Each row is a point on a tangle of strands that fork, close into loops and nearly touch. The rows are in no order.
Two points are linked if the straight distance between their rows is under 50. Some points are linked to none.
leni: 26.4 10.9 26.1 3.5 23.4 -0.5 3.2 -16.3 1.0 6.8 -5.2 15.2 38.9 11.9 -14.8
 34.2 -14.3 -8.3 -18.2 -16.5 2.2
vomuf: 13.0 -14.7 50.9 7.8 6.3 15.1 23.5 19.1 6.9 -3.0 -2.3 12.9 31.2 -8.0 -6.2
 36.6 2.8 6.7 -12.5 -3.8 -11.7
lat: -8.7 -6.5 -3.8 2.8 6.4 6.1 -47.4 12.3 -21.9 -45.7 5.7 -25.9 -49.6 6.8
 -3.2 -9.5 20.3 33.4 0.1 22.0 19.4
Lume: 8.6 6.8 -5.2 -18.2 -16.4 -6.7 15.4 -23.5 -9.3 4.7 -4.4 10.6 3.5 1.8 4.5
 8.7 11.1 10.3 7.1 4.3 2.0
Zad: -21.6 -3.9 -15.8 34.9 36.9 -9.2 -49.7 15.3 18.8 2.5 19.2 -6.7 -0.6 12.3
 -11.0 -29.0 -52.5 -8.9 14.0 -20.7 -5.5
peva: 5.8 34.5 -17.8 19.3 -11.6 4.1 5.3 -24.6 4.7 -15.7 -15.8 -8.2 -13.9 15.4
 1.9 -20.7 13.5 -17.0 -2.1 3.3 7.5
fuzof: 0.5 5.5 -17.2 22.5 -20.3 2.0 16.0 -9.9 11.1 6.8 -21.2 3.4 4.8 -11.4 12.6
 -9.7 17.2 -24.2 29.5 16.2 9.7
nam: -12.3 15.7 -14.5 23.5 -5.8 15.0 -26.7 0.2 -4.6 -49.8 -5.8 -9.0 -29.8 0.4
 16.0 -26.1 19.4 7.5 3.5 13.7 4.5
kugab: 1.3 -28.5 41.7 -48.5 -2.9 1.0 37.2 25.2 -10.2 6.9 7.5 19.1 0.0 -18.9 8.8
 29.7 0.6 23.4 -19.0 -1.6 -31.4
nul: 20.6 -10.3 60.7 -9.6 -5.2 14.8 31.8 13.8 2.2 2.2 -4.8 18.9 22.6 -10.9
 -6.7 51.0 20.5 16.7 -21.2 -0.9 -19.9
rudo: -5.2 -8.3 33.6 -28.6 -11.4 12.8 9.9 11.3 -16.4 -22.8 13.3 7.3 -3.6 -3.5
 4.1 32.0 7.8 32.7 -25.1 -7.8 -17.1
det: 6.4 -15.7 46.3 16.1 15.2 12.8 5.9 31.6 2.0 -3.1 1.3 9.2 27.7 -4.3 -11.8
 23.3 -16.9 -3.0 -4.8 -16.4 0.9
kebig: 20.2 28.6 12.9 -19.9 -23.1 6.0 20.2 -47.6 -2.1 12.0 -9.8 27.1 17.4 5.1
 1.4 39.6 29.3 14.3 -10.8 12.3 -23.3
bevu: -20.5 -14.2 -41.6 9.4 23.0 -11.4 -17.9 -2.0 18.4 34.4 8.3 -12.0 18.3
 -10.3 0.4 -30.9 -35.2 -35.4 -6.0 -16.4 12.0
kof: 11.3 9.7 8.7 -31.4 -5.0 -1.1 5.8 -19.1 -18.1 -11.4 8.5 6.6 3.2 13.0 -6.2
 24.1 -2.3 18.4 -21.9 -13.3 -3.6
bobu: 4.3 -15.8 -16.3 14.1 -3.6 6.6 10.2 -18.7 29.1 29.9 -19.4 26.7 38.3 -27.9
 25.5 7.3 19.2 -27.7 6.5 14.8 -15.5
raroz: -6.4 -7.0 42.5 -34.1 -33.4 19.7 12.7 -1.2 -26.5 -12.0 16.2 -4.0 -15.8
 4.3 -14.1 43.9 44.3 46.8 -41.8 -8.0 -36.2
geg: 17.9 24.9 -23.8 -6.5 -1.0 -8.5 23.2 -37.9 9.4 27.4 -22.4 4.7 9.9 7.3
 -1.0 -3.6 3.4 -35.4 -7.0 4.3 10.3
Tuvel: 2.3 -4.0 42.8 -22.0 -36.3 11.3 19.1 6.1 -11.1 -6.4 8.8 12.0 -2.4 -8.7
 -4.2 34.8 38.8 45.3 -4.5 8.4 -27.1
Bekof: -4.0 -0.7 -26.7 -4.1 -8.6 -10.3 -13.4 2.8 -16.5 -18.5 -6.2 -22.6 -46.1
 6.0 -0.5 -31.2 5.7 2.3 26.7 28.6 25.6
des: 3.2 -20.3 19.3 -33.3 15.7 -2.1 18.0 11.0 -9.2 11.9 9.2 19.3 22.0 -9.1
 4.0 29.0 -19.6 3.6 -20.8 -10.8 -10.8
tozaz: -31.7 -9.0 -53.8 9.0 18.6 -6.5 -4.9 -5.2 23.3 36.9 -2.6 -13.7 15.4 -21.8
 10.3 -40.0 -16.3 -48.3 -14.4 -6.9 10.6
Gama: -2.3 -15.4 32.6 0.7 19.8 0.3 -25.1 50.1 -19.9 -29.4 20.9 -27.3 -43.6 9.2
 -22.6 -4.9 -16.9 25.7 1.4 1.1 17.9
Tak: 6.1 26.3 -8.9 11.7 -16.3 1.6 -0.5 -21.1 -2.0 -20.1 -8.1 -2.0 -10.7 10.0
 -3.0 -7.5 12.3 0.9 9.0 3.0 11.7
zanob: 0.5 33.4 -20.8 25.4 8.9 -1.7 -11.1 -16.7 14.7 -23.5 -13.7 -2.8 -8.9 21.4
 3.4 -28.8 -7.4 -17.2 -12.1 -9.3 5.6
Vefo: 8.9 -1.7 50.5 -26.6 -9.9 16.9 30.2 1.2 -4.9 -3.8 -0.3 19.7 17.5 -8.8
 -6.2 52.7 22.0 26.0 -30.2 -4.3 -31.2
munu: 27.9 -6.9 20.7 0.0 2.6 -5.5 19.9 -9.1 -3.4 25.2 -11.6 7.3 30.7 -0.9
 -11.3 33.9 -4.3 -14.1 11.6 -1.2 14.5
loda: 0.7 -13.9 38.6 -14.5 40.9 -3.9 0.9 30.0 5.5 8.5 20.1 9.6 18.8 5.9 -13.8
 9.3 -51.7 -1.4 -31.0 -31.7 -15.0
vebo: 8.0 23.5 -31.7 -8.4 -14.3 -5.4 39.5 -30.0 12.5 23.0 -21.4 2.5 -6.8 4.0
 13.9 -19.4 17.4 -28.4 1.6 18.3 -1.6
kodo: 2.1 20.4 -6.1 -1.9 -14.7 13.5 4.3 -34.1 -0.5 -19.4 -8.6 20.7 10.8 1.4
 16.8 5.9 18.1 9.8 -14.5 -2.0 -13.9
vula: -15.2 -14.0 -12.5 22.9 41.1 -22.0 -53.1 24.6 20.5 14.5 31.7 -9.1 -15.4
 22.0 -17.2 -32.0 -63.1 3.6 9.8 -13.8 -5.7
Fazor: 18.0 22.0 24.3 9.2 -17.2 8.3 4.6 -17.2 -5.8 -12.5 -5.4 6.0 13.0 12.4
 -11.4 24.6 11.8 8.7 -7.2 -5.6 6.1
gavu: -5.5 -7.5 20.8 5.8 17.4 -2.0 -40.5 35.8 -22.5 -39.1 18.0 -29.7 -42.6
 13.2 -23.0 -2.3 -3.8 28.5 3.3 1.4 23.0
Nebek: 5.7 -0.8 50.8 2.0 27.1 0.9 -4.9 28.5 2.6 -9.2 17.4 1.9 13.9 13.4 -25.6
 11.2 -36.6 13.4 -25.5 -33.3 -9.0
zim: -13.3 16.5 -53.3 9.6 11.3 -11.5 34.6 -1.5 19.5 17.3 -19.8 -25.6 -18.4
 7.1 11.7 -51.1 3.4 -49.5 -12.7 5.5 0.1
Rud: -2.3 -22.5 44.8 -29.1 -0.9 9.1 22.3 33.5 -10.6 -10.3 8.5 5.1 -1.8 -9.0
 -1.8 25.0 -7.4 20.0 -23.0 -7.7 -9.8
rimi: 21.7 2.9 1.2 -28.9 -3.3 -3.2 22.5 -30.9 -2.7 30.2 -6.9 26.1 25.7 -9.4
 7.3 32.4 6.8 -8.4 -2.4 4.4 -7.5
Kol: 25.1 2.4 13.3 -0.2 9.2 -12.4 11.7 -8.7 -5.3 26.4 -5.6 -0.2 28.3 6.6
 -17.7 19.0 -19.8 -15.9 13.6 -12.8 19.1
nakav: 4.6 10.8 36.8 10.7 3.4 8.2 -12.4 7.1 -7.4 -25.2 11.3 -4.2 3.4 17.9 -26.9
 16.4 -3.8 19.5 -19.4 -26.2 5.3
teroz: 2.8 -31.1 29.4 -48.4 11.9 -3.0 31.5 20.7 -14.2 20.3 6.6 19.0 17.6 -21.9
 7.0 34.3 -18.0 6.5 -19.4 -3.2 -17.4
Gez: -25.4 7.2 -63.7 3.1 3.8 -12.0 50.0 12.5 19.3 37.0 -26.2 -31.6 -24.0 -5.0
 10.6 -51.5 16.9 -49.2 -10.4 15.3 -7.3
lida: -10.5 -21.0 16.1 19.1 16.8 -0.2 -17.2 48.1 -9.4 -12.2 15.6 -10.8 -10.4
 -6.8 -11.6 -6.2 -28.9 1.4 25.3 -6.3 16.9
dipez: 0.7 13.3 -41.1 -7.0 -16.6 -10.0 46.0 -18.7 17.1 27.5 -26.9 -0.3 -12.3
 -4.2 22.1 -31.7 32.6 -29.2 11.3 26.8 -10.3
rad: 0.5 16.1 4.4 -16.2 -26.2 11.3 2.1 -32.2 -9.7 -20.3 2.1 15.2 3.6 4.7 6.6
 24.7 30.6 29.4 -22.0 -1.2 -22.5
sidi: 26.0 23.4 8.0 -20.2 -11.2 -2.9 23.9 -45.8 -3.1 22.0 -13.2 24.9 22.9 -3.3
 -0.7 39.9 19.2 1.3 -5.5 10.5 -9.3
volu: -5.5 -11.2 14.8 -30.3 0.5 11.4 8.2 4.9 -11.4 -23.4 11.8 17.1 8.4 -7.4
 15.5 27.9 -5.7 25.6 -23.2 -11.5 -22.0
nebu: 8.4 -0.5 -20.1 4.3 -2.9 -15.8 5.4 -5.5 4.3 27.6 -10.6 -10.9 9.0 0.5
 -11.1 -11.7 -11.2 -33.6 21.1 -4.1 26.9
pul: -5.5 -25.3 -12.4 -4.1 -9.8 -4.4 7.4 13.7 -0.9 17.3 -0.1 2.1 6.6 -16.7
 7.4 -5.4 -5.9 -10.1 31.1 6.9 17.5
debez: -20.5 -15.1 -10.8 21.2 4.8 16.4 -16.4 13.2 7.4 -19.9 -1.6 11.3 15.7
 -18.0 24.4 -10.7 -10.7 -8.5 10.1 3.9 0.3
timis: 9.3 11.5 -19.0 -6.4 30.2 -15.9 -7.4 -25.5 5.3 26.9 3.2 4.7 27.0 12.7
 -10.3 -5.7 -36.3 -25.0 -12.3 -26.4 4.6
Firur: -9.0 -5.2 -4.9 31.5 4.1 0.9 -16.5 19.4 -3.5 -15.7 -7.1 -6.9 -3.8 -3.8
 0.6 -10.5 -9.0 -19.5 36.3 -1.7 19.4
Nal: -10.4 -28.3 28.4 2.4 15.7 2.9 -10.7 58.7 -19.9 -23.9 19.4 -16.4 -27.2
 -5.3 -10.1 -1.6 -21.5 19.1 5.3 2.7 15.9
manap: 0.4 20.1 -5.9 30.0 10.9 1.0 -34.8 -0.2 -5.8 -34.0 0.3 -16.9 -20.8 19.4
 -16.1 -24.0 -7.0 2.3 8.7 -6.7 17.2
bita: 5.0 -12.9 -15.8 -17.1 18.2 -2.6 7.8 -13.7 5.6 31.6 -0.4 15.4 36.8 -14.4
 12.7 12.8 -11.3 -23.2 -6.6 -3.4 4.2
nom: 0.0 -23.8 -0.5 -15.4 -10.7 -3.7 12.5 13.3 -10.3 9.7 6.8 7.8 5.4 -11.4
 8.4 11.6 -4.4 4.6 18.6 5.4 10.3
gupu: -7.5 -32.4 -2.6 10.6 10.7 -7.5 -5.2 26.7 4.7 30.1 10.7 -6.6 24.0 -14.0
 -9.0 -5.1 -32.7 -25.8 20.6 -11.9 24.3
liniz: 22.5 -5.8 29.6 -8.7 -11.4 -1.1 29.6 4.8 -4.7 14.7 -2.7 10.4 19.7 -5.5
 -6.3 32.0 6.5 2.1 16.0 5.0 8.8
zofiz: 7.8 10.2 -7.8 -13.1 -31.4 -1.0 3.5 -15.9 -15.2 -16.1 -4.1 -4.4 -27.4 4.7
 2.4 -3.1 28.4 26.5 20.0 17.5 5.7
tega: -2.7 24.2 -14.6 -6.0 -8.6 7.8 -11.0 -29.9 -4.9 -34.4 0.1 5.5 -6.5 11.2
 10.7 -10.6 12.7 11.7 -26.5 -5.5 -3.8
dev: 8.2 25.2 16.0 -11.1 -32.3 12.2 9.3 -36.1 -3.4 -1.4 -1.7 21.8 11.4 -0.4
 2.8 36.9 38.9 30.7 -17.4 0.5 -30.8
bosar: 24.3 12.4 32.2 -1.2 1.5 6.0 12.1 -17.8 -4.0 -0.5 -4.1 16.5 31.7 3.3 -9.4
 43.2 10.2 4.4 -20.2 -10.0 -3.2
ver: -22.9 -5.6 -7.4 39.9 37.5 -4.7 -54.3 25.1 15.0 -22.9 19.4 -8.0 -10.2 8.4
 -2.8 -31.9 -43.4 -0.2 12.5 -8.3 3.5
mumip: 4.0 -20.3 4.7 -17.3 18.4 -6.8 4.6 5.8 -4.0 15.5 7.2 10.8 26.6 -6.2 4.9
 17.7 -26.0 -8.3 -7.4 -11.4 0.1
latib: 10.4 5.2 14.2 -12.5 -32.5 5.7 13.1 -13.8 -4.5 -1.7 -1.8 11.7 1.9 -4.1
 3.2 20.6 28.0 22.5 15.1 11.5 -8.7
Mesak: 9.5 -14.1 20.8 -8.0 -10.8 1.9 15.3 13.0 -10.8 1.6 2.8 6.9 10.2 -2.7 -2.1
 19.2 -0.2 7.5 12.1 -0.8 7.7
Tazup: 2.0 -18.9 -19.2 -5.4 6.0 0.1 14.5 -18.5 14.4 34.5 -6.8 26.9 40.6 -27.0
 24.4 11.7 8.7 -26.3 -0.8 9.9 -3.2
zel: -13.9 8.8 -40.3 29.6 -3.6 0.0 30.9 -2.4 29.2 19.1 -31.2 -13.2 4.4 -11.0
 23.2 -37.4 21.4 -50.6 -0.4 8.8 -3.1
mot: 19.6 11.2 32.3 -7.4 19.5 -5.8 0.1 -3.4 -6.5 -0.8 5.0 7.4 24.9 18.2 -21.0
 19.5 -23.2 5.3 -19.6 -27.3 1.2
Linif: -4.4 2.9 -35.7 -0.7 -1.8 -7.3 -2.1 0.2 -3.5 -8.4 -6.8 -15.6 -31.1 -1.3
 7.8 -35.5 -1.6 -13.2 17.1 18.0 20.5
Birez: 0.7 10.6 -25.1 24.3 -30.0 -1.2 26.4 -8.0 18.9 18.9 -35.3 -0.2 -5.7 -11.1
 8.3 -25.7 32.4 -34.4 33.5 23.0 0.6
Fugek: 2.0 -5.3 17.3 -3.2 -10.6 1.2 1.8 16.1 -20.5 -16.2 7.3 -5.2 -14.6 3.3
 -9.3 8.2 2.0 18.9 12.9 1.5 18.8
Zimev: -0.1 -7.7 -38.0 -0.7 4.7 -14.1 14.0 -9.3 9.5 44.2 -10.2 -12.6 17.8 -12.5
 -3.0 -17.9 -12.4 -44.0 12.6 -4.2 20.7
rureg: -17.6 14.9 -7.5 28.4 7.0 15.2 -49.3 6.8 -4.9 -58.1 3.8 -14.9 -33.0 8.2
 -0.9 -18.7 20.0 17.1 -11.0 7.3 6.6
sori: -10.6 -31.3 -14.5 -0.3 5.3 -5.8 5.0 15.6 1.2 28.3 4.7 -10.8 17.0 -19.1
 0.8 -4.9 -21.0 -27.9 22.6 -5.8 26.3
lir: -16.3 -4.1 -46.3 3.4 0.4 -0.7 8.6 -5.1 12.5 7.3 -8.5 -0.8 -4.5 -12.2
 27.7 -33.7 -2.3 -27.2 2.6 8.0 2.2
nofib: -14.5 -11.6 -21.0 20.1 27.0 -9.2 -29.5 7.8 14.3 12.1 11.5 -7.0 11.5 5.0
 -4.7 -31.0 -44.3 -22.6 4.6 -17.8 10.5
zivuz: 3.4 -8.1 -36.3 -23.7 -12.8 -12.7 32.2 -25.8 9.1 49.8 -14.3 15.6 11.1
 -18.7 13.6 -6.2 17.1 -22.6 9.9 16.1 -2.8
Von: -18.8 5.7 -12.5 21.8 23.6 11.0 -55.9 5.7 -4.5 -49.8 10.5 -19.0 -37.5 9.2
 7.5 -20.5 -7.9 22.6 -18.6 4.7 3.7
nufa: 14.3 13.1 -9.9 20.7 -27.8 6.8 21.7 -24.9 26.2 24.2 -23.7 19.9 18.3 -14.4
 20.3 -2.9 33.3 -10.5 23.4 26.3 -16.9
Dizef: 7.8 22.6 2.1 10.1 -14.5 1.3 -4.0 -17.3 -7.7 -14.5 -5.5 -3.5 2.9 19.5
 -11.2 8.0 5.3 2.8 6.1 -5.2 13.3
peb: -6.8 -17.5 13.5 -19.9 19.1 -2.1 -13.5 25.1 -18.2 -19.3 24.5 -10.1 -15.1
 9.2 -5.2 1.0 -32.4 25.9 -20.8 -10.7 1.8
suti: -9.9 -9.1 8.8 30.4 10.3 2.2 -25.1 34.7 -1.1 -18.2 5.2 -10.2 -5.0 -3.2
 -13.1 -7.1 -17.5 -11.5 33.4 -4.5 25.5
fim: 1.2 -18.2 18.0 -7.3 38.6 -10.6 -9.6 21.5 8.8 27.7 18.1 3.9 30.0 3.8
 -14.8 10.5 -47.5 -9.6 -12.3 -28.8 -0.5
Zigu: -20.4 -21.7 -11.2 4.0 -5.0 15.2 -6.7 11.3 5.0 -18.7 -0.5 15.0 5.6 -17.8
 35.3 -6.8 0.7 5.9 9.9 7.6 -12.2
Bev: -10.3 -7.4 -9.4 -1.4 8.5 4.2 -25.7 8.3 -12.9 -33.4 11.2 -6.6 -19.9 2.2
 14.6 -11.8 -14.6 16.4 -7.6 0.9 -0.4
Madu: -29.7 -17.7 -50.0 4.4 11.7 1.4 -5.9 1.9 14.2 16.4 0.6 -7.1 -0.8 -20.2
 24.4 -42.3 -16.2 -34.1 -3.9 4.8 5.1
Gurik: -9.3 -15.1 4.0 12.6 41.8 -18.8 -46.7 32.9 8.8 5.1 32.8 -14.8 -16.3 24.2
 -23.1 -19.0 -59.6 11.9 9.8 -15.6 3.0
budo: -14.9 16.1 -49.5 2.7 -6.9 -11.2 58.3 1.4 24.0 35.9 -29.0 -20.4 -21.7
 -3.1 18.5 -41.5 30.6 -44.5 3.2 23.9 -15.3
muzif: -9.9 -3.2 33.5 -29.4 -30.1 15.0 0.0 2.0 -32.7 -25.5 19.6 -18.3 -23.1
 13.5 -20.3 36.8 46.0 48.1 -48.6 -11.9 -28.3
bok: -1.0 -5.1 44.8 -18.2 -48.9 12.8 10.0 12.2 -8.5 -1.6 13.9 5.5 -14.5 -9.9
 -5.6 27.9 50.9 58.9 6.4 11.6 -40.1
vol: -10.8 -13.0 -8.6 -13.8 -12.0 6.6 2.3 -4.3 4.7 -8.4 0.6 27.0 9.3 -19.7
 38.7 5.7 14.5 14.3 5.9 9.8 -22.9
fem: -2.4 -19.3 28.2 20.9 13.8 10.2 0.2 21.7 6.6 -4.2 0.4 12.6 29.1 -15.4 7.2
 13.9 -14.0 -7.8 7.9 -9.4 0.2
kodu: -5.8 6.7 4.6 16.2 28.3 -5.9 -61.3 14.1 -16.4 -42.9 11.8 -34.9 -48.8 23.6
 -26.9 -16.3 -1.2 25.9 -1.8 6.6 22.9
lapa: -5.4 -23.1 17.0 4.1 37.1 -13.0 -29.9 47.0 -2.0 -0.7 29.7 -18.9 -23.7
 14.8 -22.3 -14.3 -51.0 14.5 8.7 -13.3 7.8
Murof: -7.5 6.9 -9.1 25.6 26.4 -7.4 -58.8 21.3 -8.0 -31.9 3.7 -29.6 -46.4 14.4
 -21.1 -28.9 -10.2 12.5 17.0 14.7 23.7
Rim: 21.1 -2.0 -16.1 -27.4 -8.9 -10.3 26.9 -35.8 0.6 49.2 -13.6 23.0 19.1
 -14.4 10.0 15.8 12.6 -13.7 7.1 16.4 -5.8
kotaf: -2.1 23.2 -42.2 8.3 15.9 -13.2 15.5 -17.0 11.4 11.3 -15.5 -18.0 -15.6
 14.0 5.0 -44.7 -10.2 -40.3 -14.7 -1.1 6.0
tora: 5.3 10.1 21.6 -20.4 -52.2 3.0 0.6 -12.8 -5.7 7.5 11.9 13.1 -16.3 -10.9
 5.7 22.5 55.9 64.3 11.5 15.1 -46.8
kepi: 6.3 10.3 -13.3 24.2 -31.8 -0.3 26.8 -19.3 30.3 28.9 -33.7 8.9 6.1 -19.1
 19.5 -16.5 39.9 -23.5 37.8 30.0 -17.4
rodeb: -6.1 -4.3 -33.9 -1.2 -6.3 -4.0 5.5 -2.0 1.1 1.7 -3.6 -0.3 -11.8 -6.0
 19.7 -25.7 -1.1 -15.9 12.1 13.7 6.8
moze: -11.3 4.5 -13.4 37.5 28.0 -6.7 -52.0 19.9 10.5 -19.4 4.9 -13.6 -24.1 9.6
 -7.7 -35.9 -30.7 -9.7 21.3 0.2 13.1
lus: -5.9 -7.3 -49.8 -21.4 -8.3 -14.7 31.7 -19.3 15.2 55.6 -15.7 -4.4 5.2
 -16.4 11.6 -23.4 15.3 -37.5 6.2 16.7 2.0
Kefu: -15.5 -10.3 -49.5 -5.3 -1.5 -7.9 21.7 -12.9 15.8 51.3 -15.9 -15.5 7.6
 -24.5 4.6 -29.3 1.6 -50.3 2.0 4.8 17.6
mip: -0.1 -4.7 -14.4 -14.8 -18.2 -6.5 -3.4 -3.2 -19.7 -17.4 1.6 -12.6 -33.0
 4.3 4.2 -13.0 14.8 16.7 21.8 18.4 12.2
rek: 4.3 13.3 -29.6 -15.9 20.1 -18.1 -4.0 -21.6 -4.0 16.0 4.0 -5.1 1.9 15.0
 0.5 -17.0 -30.5 -21.2 -8.8 -15.0 9.1
Lak: 1.2 -0.2 50.6 -31.1 -36.7 18.5 20.2 -2.4 -7.6 2.2 9.4 11.7 1.0 -4.3 -4.3
 47.6 50.8 48.0 -29.6 -3.6 -46.9
vofu: -7.9 -29.5 11.4 14.2 20.7 -1.8 -9.6 39.8 -0.8 13.4 17.2 -6.3 17.0 -7.7
 -10.3 -0.3 -35.7 -12.0 16.6 -12.0 16.8
mazuk: -1.9 -6.3 -9.8 30.2 28.0 -2.3 -16.3 -1.1 27.7 23.6 -1.9 2.9 39.7 -2.2
 -7.3 -6.0 -30.1 -36.8 5.3 -19.4 8.0
fubag: -2.8 -1.0 -6.6 32.1 -11.0 2.5 -1.2 5.9 5.0 -9.1 -16.7 2.7 7.0 -5.2 7.4
 -9.6 3.9 -21.2 34.9 8.9 12.5
Pap: 3.6 3.5 55.9 -0.5 14.4 8.1 -5.6 28.0 -6.1 -22.3 18.7 -6.8 -0.8 17.2
 -33.6 13.0 -16.7 26.1 -37.7 -33.8 -9.6
gubo: 3.5 11.9 30.3 4.1 -35.0 10.7 4.5 1.9 -19.9 -16.2 7.0 -13.0 -14.4 15.1
 -27.3 27.9 32.7 32.1 6.0 4.1 7.7
kuv: 11.7 -3.2 -14.2 13.9 -13.9 6.5 15.4 -22.5 33.1 19.3 -25.8 30.0 29.8
 -22.5 30.6 5.7 28.4 -15.4 9.5 18.8 -20.6
mib: 10.3 5.6 50.7 -31.9 -23.7 14.1 27.3 -9.2 -2.4 6.2 -0.5 26.2 20.2 -13.9
 -0.7 57.7 35.6 39.5 -23.8 -0.2 -47.7
vedo: 7.2 20.7 -32.9 -3.9 10.4 -14.8 1.3 -23.3 3.7 10.0 -8.6 -4.5 -4.3 16.7
 -2.3 -28.3 -19.6 -20.3 -6.3 -7.0 16.6
leka: 11.4 21.2 -20.5 -13.2 -3.1 -4.0 13.2 -29.1 -2.8 8.2 -10.6 4.2 2.7 8.9
 6.5 -5.4 -1.7 -13.2 -4.1 -1.7 5.6
seze: 5.2 0.5 32.3 3.8 -14.5 7.3 -2.9 20.6 -21.7 -23.7 9.6 -13.3 -17.0 11.3
 -19.1 15.7 12.8 23.4 4.4 -1.6 17.2
guko: 6.7 6.5 15.4 -5.7 -47.1 2.3 8.9 -8.8 -2.6 6.5 0.8 13.7 -10.7 -11.6 7.0
 16.2 43.9 44.9 28.3 19.5 -22.2
Mepal: -15.3 -5.7 -4.8 1.1 24.2 2.7 -44.5 15.0 -8.8 -44.8 18.2 -15.7 -26.6 10.9
 3.6 -11.7 -15.3 29.6 -19.1 -1.0 1.3
nof: -13.5 0.7 -20.7 3.4 -3.1 5.9 -18.7 0.9 -5.2 -35.3 1.7 -6.0 -24.9 -1.4
 18.4 -18.9 4.1 8.6 -0.4 10.1 6.3
suf: 5.2 19.9 1.4 -4.1 -46.2 2.6 3.0 -21.2 -14.8 -12.7 -3.5 -9.8 -28.3 10.2
 -9.8 5.4 47.0 32.5 13.9 19.2 4.7
Gevub: 17.6 -5.6 -5.4 5.2 12.1 -16.5 -1.1 -11.5 5.4 36.0 -6.2 -2.2 26.6 4.7
 -19.9 1.7 -22.0 -35.4 16.9 -15.5 21.3
Tute: -0.8 33.2 -19.1 21.0 14.3 4.7 -31.8 -21.1 6.1 -37.2 1.4 -7.8 -13.9 26.5
 2.8 -33.2 -3.8 -1.3 -27.3 -12.1 -1.6
zev: 1.1 -9.8 4.0 -9.2 30.0 -7.4 -10.4 11.1 3.1 11.6 15.1 3.2 23.0 7.3 -5.3
 5.4 -44.5 -7.3 -6.7 -23.5 4.3
Rigit: 5.1 18.9 23.4 0.7 -49.8 13.5 6.4 -17.1 -16.6 -11.3 2.0 -6.1 -14.4 8.5
 -17.6 24.9 47.6 36.2 6.2 9.2 -3.0
Nok: -10.9 10.7 -18.9 31.7 31.9 -17.0 -59.6 17.5 2.6 -26.9 1.8 -24.3 -47.7
 13.2 -11.8 -40.1 -25.0 -2.7 19.1 7.7 17.6
repe: -8.1 -22.0 8.7 24.5 4.9 15.1 -1.6 14.4 11.8 -3.1 -7.5 14.6 30.9 -14.5
 17.7 7.8 -7.0 -11.9 10.0 -2.3 1.0
rubev: 3.7 -14.1 13.2 -33.4 -2.2 8.4 14.8 -0.4 -7.5 0.2 5.7 23.4 17.2 -11.2
 19.2 25.3 -4.0 15.9 -11.6 -0.6 -18.4
zuvu: -4.7 30.7 -18.1 7.2 1.2 6.9 -24.8 -28.4 -5.9 -41.1 3.8 -9.9 -15.7 23.4
 1.5 -19.1 13.6 12.4 -36.3 -9.2 -1.7
sokez: 12.7 7.6 25.9 -0.8 9.3 0.2 -4.4 3.8 -12.2 -8.4 9.5 -0.9 10.5 19.0 -21.3
 14.4 -17.6 10.4 -9.0 -24.4 3.1
pes: 18.4 33.3 9.2 3.8 -47.6 4.2 19.3 -39.5 5.9 7.0 -14.6 12.8 -0.8 0.9 -0.5
 17.2 41.8 16.0 18.9 24.1 -16.4
Dis: -7.6 7.5 -42.7 10.8 24.3 -16.5 -22.0 3.2 4.5 -9.9 -3.0 -31.4 -46.9 17.3
 1.7 -55.8 -18.5 -18.9 0.5 13.8 18.4

A piece is two or more points that can be reached from each other along the links. Count, over all rows, the pieces, the separate loops (a circle has one, a figure eight two, a Y none), the forks (points with three links) and the tips (points with one).
pieces => 3
loops => 5
forks => 8
tips => 4

How many points has the smallest loop of links through each point below? Write - if it is on no loop.
des => 7
Von => 6
Lume => -
vedo => 9
